Points on a hilly landscape, in no order, each with its height.
From any point a ball rolls to the lowest of the 3 points nearest to it. It stops when none of these is lower. Distance is the straight distance between rows; heights are no part of it.
deva: [138 118 160 109 114  69 138 108 101 123 116 133 156 134 134 129 103]  h=73.5
budez: [205 160 133 165 133 188 139 146 103 133 121 151  95 128  96 162 147]  h=25.4
kerav: [119 127 104 164 113 188 157 128 124 142 132 133 104 118  82 129 127]  h=53.3
fab: [150 130 119 117 108  98 128 112 119 133 138 135 137 132 142 142  95]  h=46.2
kirep: [ 93 100 180 109 150  62 148 107 114 103 118 109 166 128 145  89 137]  h=58.9
fefu: [ 93 105 190 104 139  61 140 114 113 102 111 105 152 124 163 105 116]  h=64.2
zir: [181 135 128 140 108 119 139 129 106 135 125 157 126 129 109 150 124]  h=24.2
volit: [197 162 110 160 126 188 116 138 128 127 140 138  77 129 133 173 125]  h=16.3
vofuz: [ 81 100 117 155 127 143 169 125 124 140 131 126 134 110  74  90 174]  h=59.3
Zibu: [ 67 100 160 113 197  74 134 144 166  79 115 107 161 130 169  73 154]  h=34.1
rok: [128 124 174  97 114  66 133 110 100 120 111 120 153 133 158 129  88]  h=67.9
bolot: [ 98 127  90 149 114 191 143 131 144 146 143 124  97 120  97 129 123]  h=44.4
Navu: [139 144 102 168 126 213 153 135 134 144 130 132  86 125  93 144 115]  h=48.8
lor: [ 82  97 140 129 157  89 147 123 136 110 134 115 164 119 127  74 168]  h=50.6
pekor: [ 80 143  98 164 139 252 144 131 153 152 128 109  87 135  88 129 103]  h=36.9
Per: [ 58 105 121 106 178  88 113 146 176 105 133 100 154 127 165  80 159]  h=47.7
dilun: [ 59 113  86 139 133 163 133 139 164 147 141 108 116 118 106  93 159]  h=55.6
novu: [116 104 182 107 135  67 151 105  98 109 118 126 169 127 116 100 136]  h=53.7
tonim: [161 138 188  89 106  70 123 112  88 126  91 136 144 143 167 158  77]  h=66.5
dipe: [150 134  93 134 106 132 123 121 137 136 146 131 116 121 134 147 108]  h=19.3
Zipef: [112 102 147 125 128  82 149 110 108 123 129 132 156 122 113 105 139]  h=45.8
Fup: [106 117 140 104 119  73 125 115 130 120 134 106 148 129 169 125  87]  h=75.8
nuveb: [117 117 211  95 122  58 139 101  90 105  90 119 158 135 147 125 101]  h=71.3
fita: [ 47 112  70 109 142 156  85 153 190 141 154 100 129 128 142  90 171]  h=74.5
Zupap: [229 178 144 158 135 176 113 151  91 128 124 148  88 130 122 174 168]  h=23.9
dosib: [183 152 131 109 110  97 112 128 114 136 128 143 126 139 164 165  85]  h=64.8
zomef: [ 66  94 128 135 176 102 149 139 157 107 125 125 155 117 117  68 197]  h=44.5
Rotos: [110 125 229  82 103  72 127 108  92 102  68 107 129 129 176 140  83]  h=77.3
libu: [128 115 119 158 113 144 162 126 111 138 128 143 122 115  76 125 139]  h=51.9
fug: [198 158 104 131 115 133 102 131 130 126 146 143 106 131 158 174 102]  h=4.2
gimu: [222 160 164 124 128 113 111 142  73 135  97 177 145 141 103 165 146]  h=43.6
reri: [160 146  78 127 106 144  96 124 157 128 159 131 102 132 157 162  94]  h=10.1
sasuf: [193 139 191 105 124  82 122 119  71 126  81 172 162 143 105 149 114]  h=56.1
fon: [202 143 142 121 117 106 125 131  96 131 115 166 136 133 116 158 120]  h=38.2
Masez: [160 139 153 100 109  76 125 117 103 129 116 135 142 136 162 153  83]  h=58.3
Paza: [ 53  98 104 126 184 115 121 150 179 112 125 114 154 124 133  71 192]  h=52.2
mul: [213 159 121 142 118 143 121 140 106 129 128 155 109 132 124 167 127]  h=27.0
Gima: [152 118 129 127 108  96 144 119 110 133 129 143 144 126 110 130 120]  h=26.7
Tuduf: [153 120 133 139 106 120 151 121 102 137 126 153 135 123  93 128 129]  h=40.5
Rasu: [227 172 146 129 126 119 106 141  88 130 118 164 123 140 142 174 135]  h=30.0
zazo: [192 163 118 173 135 206 125 137 126 126 132 135  73 129 120 168 130]  h=19.1
fuze: [125 155 114 176 146 248 157 134 135 141 123 123  81 132  91 142 102]  h=44.8
luvul: [175 148  93 145 113 160 111 129 144 129 145 138  93 124 135 168 111]  h=11.0
terat: [122 125  87 144 107 170 128 122 147 141 149 127 105 121 116 138 115]  h=32.9
mazi: [226 182 121 150 138 172  94 140 116 116 140 142  83 130 161 183 149]  h=14.0
noki: [114 111 118 124 118  92 140 115 128 130 142 124 143 123 126 117 121]  h=18.2
kora: [ 78 125  70 139 111 194 104 130 171 148 152 108 102 128 119 128 121]  h=33.2
Zusit: [ 72 100 101 132 141 122 140 132 151 131 141 114 145 117 114  85 175]  h=24.3
Poz: [ 96  99 133 142 131 106 157 118 120 130 132 131 147 116  91  91 160]  h=54.3
tudev: [220 168 124 132 130 138  99 140 110 122 132 155 110 138 151 180 127]  h=17.1
Muf: [ 85 116  86 117 117 123 103 127 165 134 161 106 132 121 146 116 121]  h=31.7
Datis: [115 114 110 135 111 121 145 120 128 137 144 133 131 116 109 117 134]  h=47.0
por: [ 72 104 135 110 149  77 129 128 151 110 137 106 158 124 159  90 139]  h=62.4
bafod: [ 37 125  76 113 120 231  85 146 193 162 147  93 100 141 116 105 146]  h=22.1
Fugog: [ 48 104  93 103 176 119  95 161 195 122 133 107 147 133 153  80 182]  h=61.5
bovet: [ 51 129  86 138 130 245 113 142 174 163 139  95  93 135 102 118 125]  h=7.1
seki: [ 72 108 147 103 145  69 123 125 152 106 130  89 154 125 183  98 115]  h=70.4
dimi: [139 117 193  97 119  64 138 104  82 115  99 134 158 136 125 125 104]  h=74.1
nuped: [ 93 123  72 118 110 148  97 128 170 138 167 110 120 125 144 127 109]  h=21.5
Mebef: [ 59 119  93 152 131 194 150 137 147 152 132 110 115 115  87 101 155]  h=67.1
Metik: [191 143 178 100 115  80 118 127  80 127  90 158 150 145 137 157  99]  h=62.0

For each start below, name the point where the ball stops.
Rotos -> Masez
kirep -> noki
sasuf -> zir
fefu -> noki
budez -> fug
Paza -> Zusit
Mebef -> fug
fuze -> bovet
kerav -> fug
fita -> noki
lor -> Zusit
Poz -> noki
